A landscape with many peaks, sampled at points; each row gives a point and its height.
A climber steps from a point to whichever of its 4 nearest points has the largest rise for the distance, and stops where none of them is higher. Distance is the straight distance between rows; heights are no part of it.
zadi (h 203): [-16 -21   1   9  -6 -15 -26 -16   2  16   7  17 -16   2  -3  -2 -19   4
 -21 -23  -2   5 -15 -36  -7  -1  18  28   8  15   1 -13   1  10  20  -5
 -27   8]
rela (h 393): [ -1  13 -13  19   7  13  12  11   0 -32   2  -5 -15  10   0 -10  10   6
  26 -10  12 -25   9   6  -7  20   7  18 -16   4 -16 -13   0  -4   0  32
 -22  -2]
roz (h 423): [ 12  17  21 -31   2 -13 -15 -12  -1  20  -9 -20  38  -5  -2  -3  13  -6
 -14  29 -10  26   7  33   2 -16   7 -47  15 -24   7  39 -19   4 -10 -12
  48   7]
Tezeg (h 259): [-16 -26  -6  20 -11 -18 -17  -7   0   8   5  16 -17   2   5   0 -15   2
  -9 -19   5   4 -12 -44 -12  18  31  43   4  22 -11 -12   2   9  23   7
 -46   7]
bal (h 718): [ 17  -2  15 -27  -4  -4 -20 -10   3  31   0  -3  16  -3   6   0 -12  -1
 -14  14  -9  15   1  19  14 -19   3 -29  11 -14   1  18 -10   3   0 -23
  29   3]
zula (h 315): [ -2  14  -2   6   3  12  16   1  -4   0  -3  -2   5  -3 -13   5  12   2
   5  10   5  -6   6  -1   1   1 -17  -6  -4  -9   5  -5  -5  -7  -3  -4
   6  -5]
vufol (h 476): [ 17  16  18 -28   2  -8 -13 -10  -5  24  -8 -18  30  -8   2  -2  12  -5
 -12  25 -10  22   7  28   5 -15   3 -41  11 -20   6  29 -15  -1  -8 -15
  42   8]
lipid (h 258): [ 17  19  12 -24  12  -1  21   0 -11  -6 -17 -30  31  -1   2   3  27 -12
  -1  31 -14  19  12  39   4 -15 -12 -47  10 -15  21  31  -6 -10 -26  -8
  48   1]
Rabos (h 553): [ -1  23 -11   0   3  11  28  10   3 -25  -8  -6  10   1  -9  -2  29   3
  21   5   3  -9  11  25  -8   4 -31 -21 -13  -1   3   3  10  -7 -17  16
  25 -14]
Rir (h 269): [ -9 -19  -1  10  -5  -7 -16 -10   2  11   4  12  -9   0  -5   3 -15   4
 -16 -18  -7  -1 -14 -27  -4  -4   8  26   7  16   6  -7   3   7  16  -7
 -21   4]
Zoti (h 406): [  0  17 -12  18   9  14  12  14   3 -37   2  -5 -16   6  -2 -11  19   8
  28  -9   7 -29  11  11  -9  20   0  14 -19   5 -13  -9   0  -4  -3  36
 -17  -2]
lamir (h 142): [-11 -18   9  -9  -3 -13 -32 -17   8  25  12  15 -18  -4   3  -4 -27  -3
 -28 -21  -7  10 -17 -23   4 -16  13  12   7   3   2 -13   0  10  15 -18
 -12  15]
tel (h 187): [ 14  19  21 -29   9 -11  -4  -7  -6   5 -15 -28  45  -3  -5  -1  22 -11
 -11  35 -15  26   8  45   2 -18   1 -47  19 -20  18  48 -17   0 -19  -9
  57   6]
gov (h 319): [-13 -31  -7  22 -12 -19  -9   2   2  -3   7  13 -22  -3  16  -2 -11  -1
   2 -18  11   2  -9 -46 -12  28  38  48  -3  24 -19 -13   6   8  23  11
 -60   9]
bebis (h 115): [ -2 -18  12 -14  -3  -8 -29 -14  11  24  10   9  -7  -6   3  -3 -23  -3
 -26 -16  -8   5 -13  -9   7 -21   5   1   6   1   5  -2   1   9  12 -22
  -1  12]
Rusu (h 225): [-18 -23  -2  11  -8 -18 -26 -18  -1  17   7  18 -19   2  -1  -4 -22   5
 -19 -23   2   6 -18 -39  -8   4  23  33   8  17  -5 -14   4  11  22  -2
 -33   8]
kegif (h 334): [-11 -25  -7  23  -5  -8   0   8   5 -14   5   8 -11   4   7   2 -12  -3
   8 -17   6  -5  -7 -32 -10  21  25  44  -4  22 -12  -8   5   6  17  12
 -50   2]
daret (h 149): [-14 -21  16 -16  -7 -19 -36 -15  12  30  16  17 -20  -7   5  -2 -40 -13
 -41 -18   0  17 -18 -19  12 -17  21   2   8  -5  -5 -13  -4  17  12 -30
 -11  20]
dal (h 164): [ -5 -19  16 -16  -6 -13 -32 -13  15  26  13  12  -9  -7   4  -4 -26  -8
 -31 -16  -9   8 -13 -10  11 -24  11  -1   5  -3   3  -4  -2  12  11 -27
  -2  18]
riz (h 152): [-13 -23  21 -19 -11 -20 -38 -15  16  37  16  18 -14  -8   3   1 -41 -20
 -41 -11   2  19 -17 -15  19 -19  24  -3   8 -13  -3  -6  -6  21  11 -37
  -7  23]
valon (h 108): [-20 -28   8  -7  -9 -24 -36 -18   2  28  13  23 -32  -2  10  -2 -50 -12
 -37 -26   4  22 -24 -35   8  -6  22  19  17   3  -8 -25   3  18  17 -20
 -28   9]
dur (h 166): [-12 -20  19 -20  -8 -16 -36 -14  18  33  14  15 -11  -8   4   0 -36 -17
 -39 -11   1  17 -16 -11  14 -21  21  -6   6 -11  -1  -4  -6  18  11 -38
  -3  23]
labi (h 285): [ 18  18  19 -28   9  -8   3  -4  -8   2 -16 -30  39  -4  -1   1  23 -12
  -8  33 -15  23   8  43   1 -17  -4 -47  16 -17  18  41 -14  -4 -24  -9
  53   6]
kebi (h 581): [ -7   2 -10  16   2  10  12   7  -3  -9   1   5  -4   7  -9   6  -5   3
  10  -3  10 -11   2  -7   1  10  -3  18  -2   2  -7  -8  -4  -1   4   6
 -16 -10]
pek (h 453): [ 17  17  21 -28   2 -10 -13 -12  -3  21  -8 -18  33  -5   1  -2  14  -6
 -13  28 -11  23   6  33   4 -18   4 -43  12 -21   6  33 -17   1 -10 -14
  44   6]
kode (h 429): [ 12  17  10 -11   2   4  10  -3  -6  11  -8 -13  14 -10  -3   2  19  -3
  -2  19  -7   6   9   7   2 -10 -16 -26   2 -15  11   5  -6 -10  -9 -12
  23   4]
Mudov (h 318): [  4 -12   1  -1  -1   3  -8  -7  -3  15   2   6  -1  -1  -3   5 -13   8
  -9  -5  -8  -2  -6  -9   6 -11  -6   8   8   3  10  -2   0  -4   6 -13
   0  -3]
vel (h 131): [-17 -22   8  -5  -4 -19 -33 -20   4  27  12  20 -26  -2   5  -4 -37  -5
 -34 -23   0  15 -19 -29   4 -10  22  15  12   1  -3 -21   0  13  17 -19
 -20  13]
lig (h 442): [ -8  -8 -11  20   2   6  10  11  -2 -19   2   4  -8  10  -1   4 -13   0
  12  -8  11 -12  -2 -11  -1  16   9  29  -3   9 -11  -8  -2   2   8  13
 -30  -8]
gano (h 176): [ -5 -18  20 -22  -7 -15 -33 -13  19  31  13  11  -4  -7   5  -3 -28 -12
 -31 -10  -5  14 -12  -3  13 -25  15  -9   5  -7   2   2  -5  15  12 -33
   3  20]
tazu (h 373): [  0  23 -15   8   5  15  21  16   4 -33  -5  -4   4   3  -7  -3  28   8
  30   1   6 -19  11  28 -11  14 -25  -9 -16   5  -2   2  10  -7 -17  28
  19 -14]
Litel (h 428): [ -7 -22 -10  23  -1  -2  10  14   2 -24   5   3 -16   8  14  -1 -12  -1
  16 -16   9 -11  -2 -21  -5  22  26  40  -8  21 -17  -9   7   4  12  19
 -52  -2]
gos (h 449): [ -3  20 -13  13   6  14  15  14   7 -30  -1  -3  -3   2  -8  -5  23   4
  26  -5   9 -22   9  18 -11  16 -15   2 -19   3  -8  -4   2  -3  -9  28
   1  -7]
nis (h 634): [ -8   8 -10  16   3  11  13   9  -4 -12   2   3  -4   8 -10   4   2   1
  13  -1  13 -14   5  -1   0  11  -3  14  -8  -1  -7 -10  -5  -1   3  10
 -13  -7]
Tizis (h 257): [ -3 -11 -12  21   5   5  14  16  -1 -33   7  -1 -21  13  14  -7 -10   5
  24 -13  12 -17   2  -9  -2  22  22  33 -12  12 -20 -14   7   1  10  28
 -46  -7]
felim (h 551): [  2  28 -12  -5   6  14  35  12  -7 -25 -11  -8  13   8  -4  -2  34   7
  25  15   2  -2  15  36  -6   3 -31 -31  -9  -6   4   6  16 -11 -26  19
  45 -19]
tabul (h 506): [ 11  11   5  -6   1   8   6  -2  -7  15  -3  -6   8  -6  -5   2   9   2
  -3  14  -4   1   5   0   6  -6 -14 -14   4 -14   9  -1  -6  -8  -4 -11
  16   1]
Nuf (h 473): [ -6  14 -12  18   6  14  12  11   2 -23   2   1  -7   8  -6  -3   8   3
  19  -6  15 -18   7   6  -4  17  -3  13 -13  -2 -12 -11  -3  -2   0  20
 -15  -5]
kepo (h 314): [ -5 -19   0   6  -4  -4 -14 -10   2  13   4   8  -5  -2  -4   4 -17   5
 -14 -14  -7  -2 -12 -21   0  -7   2  20   7  13   9  -5   3   3  13  -8
 -15   2]
lemok (h 516): [  3  25  -7  -8   8  11  37   8  -6 -20 -13 -12  14   6  -3   0  31   0
  19  16  -2   1  14  33  -4  -2 -32 -36  -7  -8   9   7  14  -9 -25  10
  42 -16]
noku (h 545): [ -6   4 -12  19   4  10  13  11  -3 -18   3   2  -8  10  -3   1  -4   1
  16  -6  15 -15   3  -2  -2  15   4  20  -8   2 -13 -10  -4  -1   4  15
 -22  -8]
vosu (h 79): [-14 -29  16 -16 -13 -22 -39 -13  10  34  16  22 -22  -7   6   2 -52 -21
 -43 -13   5  23 -21 -23  19 -16  24   5  14  -8  -5 -13  -3  20  12 -37
 -15  20]
zimo (h 396): [  3  21 -15  16   8  16  14  16   7 -40  -1  -6  -9   4  -2 -11  23   9
  32  -6   5 -29  13  20 -12  20 -12   6 -21   9  -7  -3   4  -5 -12  36
  -2  -5]
lud (h 437): [ 18  18  20 -27   4  -8  -8  -7  -5  14 -10 -24  34  -8   0  -1  20  -8
 -10  30 -12  21   8  32   4 -16   2 -44  13 -18  10  34 -14  -2 -14 -11
  45   9]
Tozo (h 743): [ -5  23 -10   8   4  12  22  11   5 -21  -4  -4   5  -1 -11  -3  25  -1
  21   2   7 -13  11  17  -9   8 -23  -9 -15  -2  -2  -2   4  -3  -8  15
  12  -9]
vizef (h 507): [ 20  13  17 -23   1  -3  -9  -9  -5  22  -7 -16  22  -9   3   1  13  -2
 -11  22  -9  16   6  20   7 -14  -2 -35   8 -18   7  19 -13  -8  -7 -16
  35   7]
bipu (h 378): [ -9 -17 -10  21  -1   0   8  11   1 -19   3   5 -10   7   5   4 -13  -4
  11 -13   8  -8  -6 -19  -6  17  17  35  -3  18 -12  -6   2   5  12  13
 -40  -6]
Nupeg (h 487): [ -9 -12 -10  19  -1   3   6   6  -2 -10   1   8  -5   7  -3   9 -15   1
   5  -7   5 -10  -5 -16  -1  10   7  28   0  11  -4  -6   1   1  10   5
 -27  -7]
borob (h 221): [  3 -16  19 -27  -9 -13 -28 -11  19  29   8   8   5  -7   5   0 -27  -9
 -26  -3  -7  13  -9   8  14 -27   9 -21   7  -8   1  14  -4  15   9 -33
  14  12]
delu (h 304): [  6  22 -17  10   4  18  19  17   1 -37  -5  -5   2   4  -4  -6  28  13
  34   2   4 -23  13  30 -11  16 -23  -7 -18   7  -3   0  10  -8 -21  36
  19 -16]
rab (h 216): [-16 -24  -6  18  -8 -16 -16  -8   1   5   4  14 -13   2   1   1 -14   0
  -7 -19   4   0 -11 -38 -11  13  25  40   4  20  -5  -8   1   9  23   4
 -38   6]
mife (h 409): [ -1   8  -6   9   2  10  10   2  -7   4  -2   3   3   1 -11   9  -1   4
   2   4   5  -6   3  -6   3   2 -13   4   0  -6   1  -6  -5  -6   1  -3
   0  -8]
Nos (h 354): [ -9 -19  -4  15  -4  -3  -7  -3   1   2   1   9  -6   4  -6   6 -16   3
  -7 -13  -3  -4 -11 -24  -3   2   6  28   5  15   5  -3   3   4  14  -1
 -25   0]
Vaf (h 78): [  6 -14  11 -16  -3  -4 -23 -11   8  24   7   6   0  -6   4   0 -20   1
 -18 -10 -12   4 -10  -3  10 -22   0  -6   8   1   6   2   1   5   9 -23
   5   6]
penon (h 375): [ -7 -18  -4  11  -3  -2  -7  -4   0   5   2   9  -4   3  -7   8 -16   4
  -5 -10  -3  -5 -10 -21  -2  -1   3  23   5  14   6  -4   2   4  12  -4
 -20  -2]
zal (h 484): [  3  23  -1  -8   6   8  33   7  -3 -15 -10 -13  16  -2  -6   1  30  -5
  13  16  -4   2  13  22  -2  -5 -30 -31  -6  -7  12   8   8  -9 -20   2
  31 -10]
Lamud (h 515): [  7  -1  -2   0  -1   8   2  -4  -7  14  -1   2   2   0  -7   6  -8   6
  -4   5  -4  -1   0  -6   6  -7 -12   3   4  -3   6  -4  -3  -6   1 -10
   3  -6]
vufuf (h 422): [ 16  19  13 -18   7   2  15  -2  -7   0 -14 -24  23  -8   0   2  26  -9
  -2  25 -13  14  13  22   1 -14 -15 -39   5 -13  16  20  -5  -9 -18 -12
  35   5]
Bel (h 552): [ 14   4   7  -9   1   6  -5  -6  -7  22  -3  -4   7  -5   0   4  -2   5
  -8  12  -7   3   1   1  10 -12  -9 -14   5 -11   7   1  -6  -8  -1 -16
  17   0]
Fev (h 535): [ 17   3  16 -30  -4  -8 -21 -10   2  32  -2  -7  21  -5   6  -1  -9  -3
 -14  17  -8  20   2  22  13 -20   6 -36  14 -19  -3  23 -13   6  -1 -21
  32   2]
Sal (h 522): [ 16  11  10 -10   1   5   0  -5  -8  19  -5  -9  11  -8  -1   3  12   0
  -6  19  -7   7   6   6   6 -11 -10 -23   4 -15   8   7  -9 -10  -6 -15
  24   3]
nudu (h 526): [ -7  -6  -8  14   1   6   6   3  -5  -4   1   8  -3   5  -6   9 -12   3
   6  -2   5  -9  -3 -10   2   7  -1  20   3   5   0  -7  -1  -1   6   2
 -16  -7]
bupa (h 482): [ -9 -28  -9  22  -2 -11   9  13   5 -25   9   3 -23  -1  23  -8  -8  -2
  16 -20   8  -8  -3 -35  -8  27  34  45 -12  21 -20 -14  12   5  17  19
 -66   3]
vani (h 569): [ 11   2   4  -4  -2   6  -1  -5  -7  19   0  -2   5  -5  -4   4  -2   6
  -6   9  -6   2   1  -2   8 -10 -11  -6   7  -8   7   0  -4  -7   1 -17
  11  -2]
moze (h 495): [ -6  22 -12  11   4  14  16  15   5 -28  -2  -3   0   2  -8  -5  23   3
  25  -3   9 -22  11  18  -9  13 -16  -3 -17   1  -6  -3   3  -4  -8  21
   5  -6]
tuto (h 647): [ -6   8  -9  14   4  12  13   6  -3  -7   0   3  -2   4 -10   7   2   2
   8   1  11 -10   3  -3  -1   8  -8  10  -5  -2  -3 -10  -4  -3   2   5
  -8  -7]
fis (h 17): [-14 -35  18 -17 -14 -26 -39 -13   8  35  15  23 -22  -7   7   5 -61 -26
 -48 -12   5  26 -24 -25  22 -12  27   5  16  -5  -5 -11  -2  22  12 -42
 -19  19]
Vop (h 255): [-18 -26  -5  15 -12 -23 -26 -14  -3  15   8  21 -24   3   7  -4 -24   5
 -14 -24   8   9 -17 -47  -9  18  32  42   9  21 -15 -17   3  12  25   3
 -45   7]
fila (h 297): [  5  22 -16  12   5  17  15  18   5 -39  -5  -8  -4   4  -4  -8  26  11
  34  -2   3 -26  13  26 -13  18 -18   0 -19   9  -4  -1   7  -7 -16  36
   7 -10]
zode (h 642): [ 11  -8   4  -9  -1   5 -10  -7  -4  21   0   0   3  -4   0   4 -12   7
 -10   3  -8   2  -5  -1  11 -16  -7  -5   8  -3   7   1  -3  -4   3 -18
  10   1]
todef (h 387): [ -7 -10 -11  20   2   4  12  13  -2 -23   3   5 -12  11   4   1 -11   0
  16  -9  11 -13  -2 -12  -2  19  14  32  -5  13 -13  -8   1   3   9  16
 -38  -7]
luzo (h 283): [-13 -21  -6  18  -5  -7  -4   0   2  -5   2  10  -6   4  -1   5 -13  -1
   0 -15   3  -6 -10 -28  -8  10  18  37   2  20  -3  -5   3   5  16   6
 -37   1]
das (h 452): [ -3  -1  -5   9   1   9   7   2  -8   4   1   5   0   2 -10   9  -6   6
   3   3   5  -6   0  -7   4   2  -9  10   2  -2   3  -6  -3  -4   3  -4
  -5  -6]
gesas (h 475): [ 20  17  17 -23   4  -1   2  -5  -6  12 -11 -22  26 -10   1   0  22  -9
  -6  26 -11  15  10  23   2 -14  -6 -39   8 -18  14  23 -11  -8 -13 -12
  37   8]
bezo (h 394): [ -3  22  -5   1   4   9  26   7   1 -13  -6  -5   9  -2 -11   1  27  -4
  15   8   2  -7  11  14  -5   1 -28 -18 -11  -6   5   1   6  -6 -12   5
  18  -8]
ruvo (h 474): [  8  24  -3 -13  10   9  40   5  -8 -18 -14 -16  17   4  -1   1  32  -4
  15  22  -5   6  16  33  -1  -9 -27 -42  -2 -13  11  11  10 -12 -28   6
  45 -14]
Fefi (h 518): [ -7 -24  -9  21  -1  -5  10  15   2 -28   7   1 -18   4  19  -6 -10  -1
  18 -17   8 -11  -3 -24  -5  23  29  40 -10  21 -19 -11  11   3  15  19
 -58  -1]
Zusov (h 280): [  1  21   0  -2   5   9  25   2  -1  -8  -8  -9  11  -6 -10   3  25  -4
   8  12  -1  -2  11  11  -3  -3 -25 -22  -6  -9   9   2   3  -9 -11  -2
  20  -4]
bune (h 215): [-15 -19  -1  10  -7 -13 -21 -14   1  13   5  16 -13   2  -2   1 -19   3
 -17 -22  -3   1 -15 -34  -6   1  16  29   6  16   2  -9   3   8  18  -3
 -27   6]
Gasa (h 408): [-10 -34  -7  23  -7 -18   3  10   5 -16  10   9 -29  -7  29  -9  -7   0
  15 -19  11  -6  -3 -47 -10  33  40  49 -14  22 -26 -18  14   3  21  15
 -76  10]
zezi (h 419): [ 12 -11   9 -15  -2  -1 -19  -8   3  25   3   2   4  -6   5   1 -15   5
 -15  -1 -12   5  -6   2  11 -21  -3  -9   9  -1   6   5  -1   0   5 -21
  11   2]
sufam (h 633): [  2  24 -15   2   5  15  27  14  -1 -29  -8  -6   9   6  -4  -3  31   9
  29   9   4 -10  13  34  -8   9 -30 -20 -13   1   1   4  13  -8 -24  25
  34 -18]
nog (h 420): [ -2 -15  -3   7  -1   0  -6  -4  -1   8   1   8  -3   2  -7   7 -14   6
  -7  -9  -6  -4 -10 -16   2  -5  -2  19   7  11   7  -4   2   1   8  -6
 -14  -3]
Vipu (h 228): [ -9 -18   3   4  -4  -9 -21 -14   4  17   6  13 -10  -2  -4   1 -16   4
 -19 -19  -8   1 -15 -25  -1 -10   9  19   7  11   7  -7   3   7  15 -11
 -14   7]
Gimo (h 399): [  9  21   6 -11   6   6  24   0  -4  -3 -12 -16  19  -6  -3   3  27  -7
   4  19  -7   7  13  14  -1  -9 -22 -32  -1 -12  15  10   0  -9 -15  -8
  28  -1]
rit (h 472): [ -6  19  -8  10   5  11  19   6   0 -12  -1  -1   3  -1 -11   3  18  -1
  12   2   8 -12  10   7  -4   7 -20  -5 -13  -6  -1  -5  -1  -5  -6   7
   6  -7]
Gusaf (h 456): [  8  21   4 -13   8   6  30   3  -4 -11 -12 -17  19  -3  -3   3  29  -6
   7  19  -7   7  14  21   0  -9 -24 -37   0 -11  16  12   3 -10 -20  -4
  34  -5]
Vemu (h 288): [-14 -28  -7  22 -13 -20 -16  -5   1   5   7  17 -19   1  10  -1 -16   3
  -4 -18   9   2 -11 -48 -12  26  35  48   2  23 -15 -12   4   9  25   8
 -54  10]
vip (h 500): [  3  24  -5  -9   7   9  35   9  -3 -17 -11 -12  15   2  -4   0  32  -1
  15  17  -2   3  14  27  -2  -4 -31 -35  -3  -9  11   8  11 -11 -23   5
  36 -14]
sove (h 564): [ 18  -1  11 -18  -3   2 -15  -8  -3  27   1  -4   9  -6   6   1  -9   4
 -11  10  -8   9   0   9  11 -18  -5 -17   9  -9   5   8  -6  -3   0 -19
  21   0]
Neti (h 579): [ -5  13  -6   9   2  12  16   5  -3  -4  -2   1   1   2 -13   6   9   1
   9   5   8  -9   8  -1   0   6 -14  -1  -7  -8  -1  -8  -4  -6  -1   2
  -1  -6]
Duv (h 151): [-10 -18  11 -11  -5 -12 -32 -18  12  26  13  12 -14  -6   4  -3 -26  -6
 -31 -19  -5   9 -17 -17   6 -19  12   5   6  -1   3 -10  -1  12  14 -23
  -9  17]
Fot (h 331): [-11 -21  -5  14  -5  -6  -9  -5   2   2   2  10  -7   3  -5   5 -15   1
  -8 -16  -2  -3 -11 -27  -7   4  11  31   5  18   3  -5   2   5  14   0
 -27   3]
zif (h 448): [  7  31 -19   1   4  19  32  16 -10 -29 -10  -6  11  11  -4  -4  43  15
  30  17   5  -7  13  42  -9  10 -26 -26 -12  -5   2   3  15 -13 -30  32
  48 -19]
bato (h 56): [  1  19   1   0   5   9  19   2  -4  -1  -6  -5  10  -5 -11   5  21  -1
   5  11   0  -4  10   5  -1  -2 -22 -16  -4  -9   7  -2  -2  -8  -8  -4
  13  -3]
dazav (h 300): [-14 -25  -6  23  -7 -12  -6   2   3  -6   4  10 -13   3   4   2 -12  -3
   0 -17   5  -4 -10 -35 -10  18  23  43  -1  22  -8  -8   4   7  18  10
 -46   4]
Detan (h 249): [  8 -13   6  -6  -2   1 -14  -9   2  20   3   4  -1  -4   1   3 -17   5
 -14  -7 -12   1  -8  -5   9 -17  -4   0   9   3  10   2   1  -1   6 -18
   3   0]
Vusor (h 67): [-17 -33  12 -14  -9 -24 -39 -17   7  30  15  22 -29  -5  10   1 -59 -20
 -44 -20   3  25 -24 -31  15 -11  24  12  17  -1  -7 -20   3  20  14 -32
 -25  14]
Pemis (h 109): [-21 -27  -1   4 -10 -23 -32 -21  -2  25  10  23 -30   3   7  -5 -37   1
 -27 -28   4  15 -21 -43  -3   5  25  30  16  13  -9 -23   6  16  23  -6
 -35   6]
lini (h 313): [ 17  33 -24   8   2  24  26  22 -14 -40 -10  -9   5   9  -1  -5  48  26
  42  20   6 -17  17  40 -13  23 -23 -11 -18   0   2   3   8 -19 -38  45
  40 -14]
puva (h 312): [ 15  21   9 -21  11   4  30   3 -10 -10 -16 -26  25  -1   2   3  29 -11
   4  28 -11  15  15  34   3 -14 -19 -45   7 -15  19  22   1 -11 -28  -5
  46  -3]
loba (h 127): [ -5 -17   6  -3  -2  -8 -24 -12   7  20   8  10  -9  -3  -1  -1 -20   2
 -22 -17 -10   2 -15 -18   3 -17   5  11   8   7   7  -7   2   6  12 -15
  -9   8]
mabu (h 708): [ -5 -26  -9  21   0  -6  12  15   3 -31   7   1 -24   4  23  -9 -10  -1
  20 -18   6 -11  -3 -26  -5  25  30  42 -13  22 -20 -14  14   3  15  23
 -61  -1]
sanu (h 306): [ 12  24 -19  11   4  21  19  21  -3 -40  -7  -7  -1   6   0  -6  32  19
  40   7   3 -24  14  34 -11  21 -23  -6 -17   7  -2   1  11 -12 -29  43
  24 -15]
Tol (h 440): [ 19  17  17 -22   6  -4   7  -3  -7   5 -13 -25  30 -10   1   3  26 -11
  -5  28 -12  17  10  27   2 -16  -9 -42   9 -15  18  27 -10  -8 -18 -10
  41   5]
Gilin (h 407): [ 16   8  17 -30  -1  -8 -20 -12  -1  28  -3 -11  26  -3   2  -3  -2  -4
 -14  22  -7  24   4  27  11 -18   6 -40  13 -22  -1  28 -17   3  -3 -18
  37   3]
Kefud (h 410): [  2   7  -1   4   1  10   8   0  -7   7  -2   0   3   0  -9   7   3   3
   0   9   2  -4   5  -5   4  -1 -14  -1   0  -9   6  -5  -6  -7   1  -7
   4  -5]
lubuz (h 214): [ -1   6 -14  19   7  12  12  13  -1 -31   4  -2 -20  12   7 -10   2   7
  26 -10  12 -22   8   1  -4  22  15  25 -14   5 -20 -15   2  -3   4  31
 -33  -5]
Lubor (h 383): [ 15  20   9 -18   9   4  27   2  -7  -7 -15 -24  22  -4   1   3  29 -11
   3  27 -11  12  12  28   2 -13 -20 -43   5 -13  18  19   2 -11 -22  -6
  40  -3]
mal (h 291): [ -6  -7 -12  22   3   7  13  15  -2 -27   5   1 -16  12   8  -4  -9   2
  20 -12  13 -15   1  -6  -2  22  17  32  -9   9 -19 -12   1   1   7  24
 -37  -8]
muda (h 361): [ 10  31 -22   4   3  22  27  19 -11 -35 -10  -5   8  10  -3  -4  44  23
  36  18   7 -15  15  40 -11  18 -26 -16 -15  -3   0   3  11 -16 -34  39
  44 -17]
fave (h 102): [  2 -15   3  -2  -1   0 -13  -8   1  17   2   7  -2  -2  -2   4 -17   6
 -13 -10 -11  -2 -10 -14   3 -14  -3  10   8   8  11  -3   2   1   9 -15
  -4   1]
fet (h 734): [ -7  13  -8  14   4  12  15   7  -1 -10   0   2   0   3 -12   5   8   1
  10   2  10 -12   8   0  -1   8 -11   5  -9  -5  -3  -8  -5  -4   0   8
  -5  -6]
libup (h 380): [-11 -26  -8  22  -5 -13   0   8   5 -15   6   7 -17   1  14   0 -10  -3
   8 -17   7  -5  -6 -37 -10  24  31  45  -6  23 -15 -10   6   5  18  14
 -56   6]
vobo (h 235): [ -4   4 -12  22   5  12  12  14  -2 -29   4  -1 -17  13   4  -6  -1   5
  22  -9  14 -20   6  -1  -3  21  12  25 -12   4 -19 -13  -1  -3   3  25
 -31  -5]
zez (h 434): [ -5  21 -13  16   5  14  13  15   6 -33  -1  -2  -7   5  -6  -6  19   5
  26  -7   9 -23  10  15 -11  17  -8   6 -19   2 -12  -7   1  -3  -6  29
  -7  -5]
lusuv (h 299): [ 14  26 -21   8   4  24  23  21 -10 -40  -9  -8   2   9  -1  -6  40  23
  42  16   6 -20  15  37 -12  22 -23  -8 -18   2  -1   1   9 -17 -33  45
  33 -15]
mufa (h 362): [ 12 -11  15 -26  -6  -7 -24 -10  11  29   5   2  11  -6   7   1 -20  -5
 -18   1 -11  13  -5  13  14 -23   4 -22   8  -8   0  15  -4   9   7 -28
  19   6]
Fal (h 544): [ 18   6  10 -16  -1   3  -8  -7  -8  24  -3  -9  13  -7   2   2   3   2
  -9  15  -6   9   4   8   9 -16  -7 -24   8 -14   5   9  -8  -7  -3 -16
  23   2]
Vadu (h 483): [  5  24 -18   8   4  17  23  18   0 -34  -7  -4   4   5  -4  -4  32  13
  34   6   4 -18  11  34 -11  14 -27 -12 -16   4  -2   2  11 -10 -22  33
  29 -18]
zus (h 454): [ -7  19 -11  15   5  13  16  11   2 -22   1  -1  -3   4  -9  -1  16   3
  19  -3  12 -18   9   9  -7  14 -11   4 -15  -2  -7  -8  -3  -3  -4  20
  -5  -4]
fepu (h 421): [ 12  -7  19 -31  -6 -10 -25 -10  14  32   4   1  17  -3   4  -1 -22  -6
 -18   9  -9  18  -3  18  14 -23   7 -32  11 -13  -2  23  -9  12   5 -28
  26   4]
funo (h 435): [ 16  18  13 -17   4   4   6  -3  -6  13 -10 -17  19 -11   0   2  21  -4
  -5  22 -11  11   8  14   2 -13 -11 -33   5 -17  11  14  -8 -10 -10 -13
  30   6]
vulu (h 524): [ 20   9  14 -22   0   0 -12  -7  -6  25  -4 -12  20  -8   4   0   6   0
 -10  20  -7  15   5  18  10 -15  -1 -31   7 -19   4  15 -10  -5  -5 -17
  30   5]
reru (h 480): [ -3 -11  -5  11  -1   3   0  -1  -3   2  -1   8  -1   4  -9   9 -13   5
  -2  -4   0  -7  -7 -15   1  -1  -3  19   5   8   6  -5   1   0   7  -3
 -13  -7]
Rorel (h 175): [  6  17   4  -5   2   6  17   0  -4   3  -8 -10  11  -5  -8   4  21  -3
   1  14  -4   1   9   7   1  -5 -20 -21  -3 -12  11   2  -3 -10  -9  -8
  19  -1]
lar (h 124): [-18 -24   4  -2  -7 -22 -33 -21   0  27  12  22 -28   1   5  -5 -36  -1
 -30 -27   2  16 -20 -36   2  -4  22  23  15   7  -5 -22   3  14  19 -13
 -27  10]

For each start below, name the point where the climber stops.
Gimo: sufam
Rir: fet
Zusov: sufam
Lubor: sufam
bune: fet
Vipu: fet
Nos: fet
Rusu: mabu
Tezeg: mabu
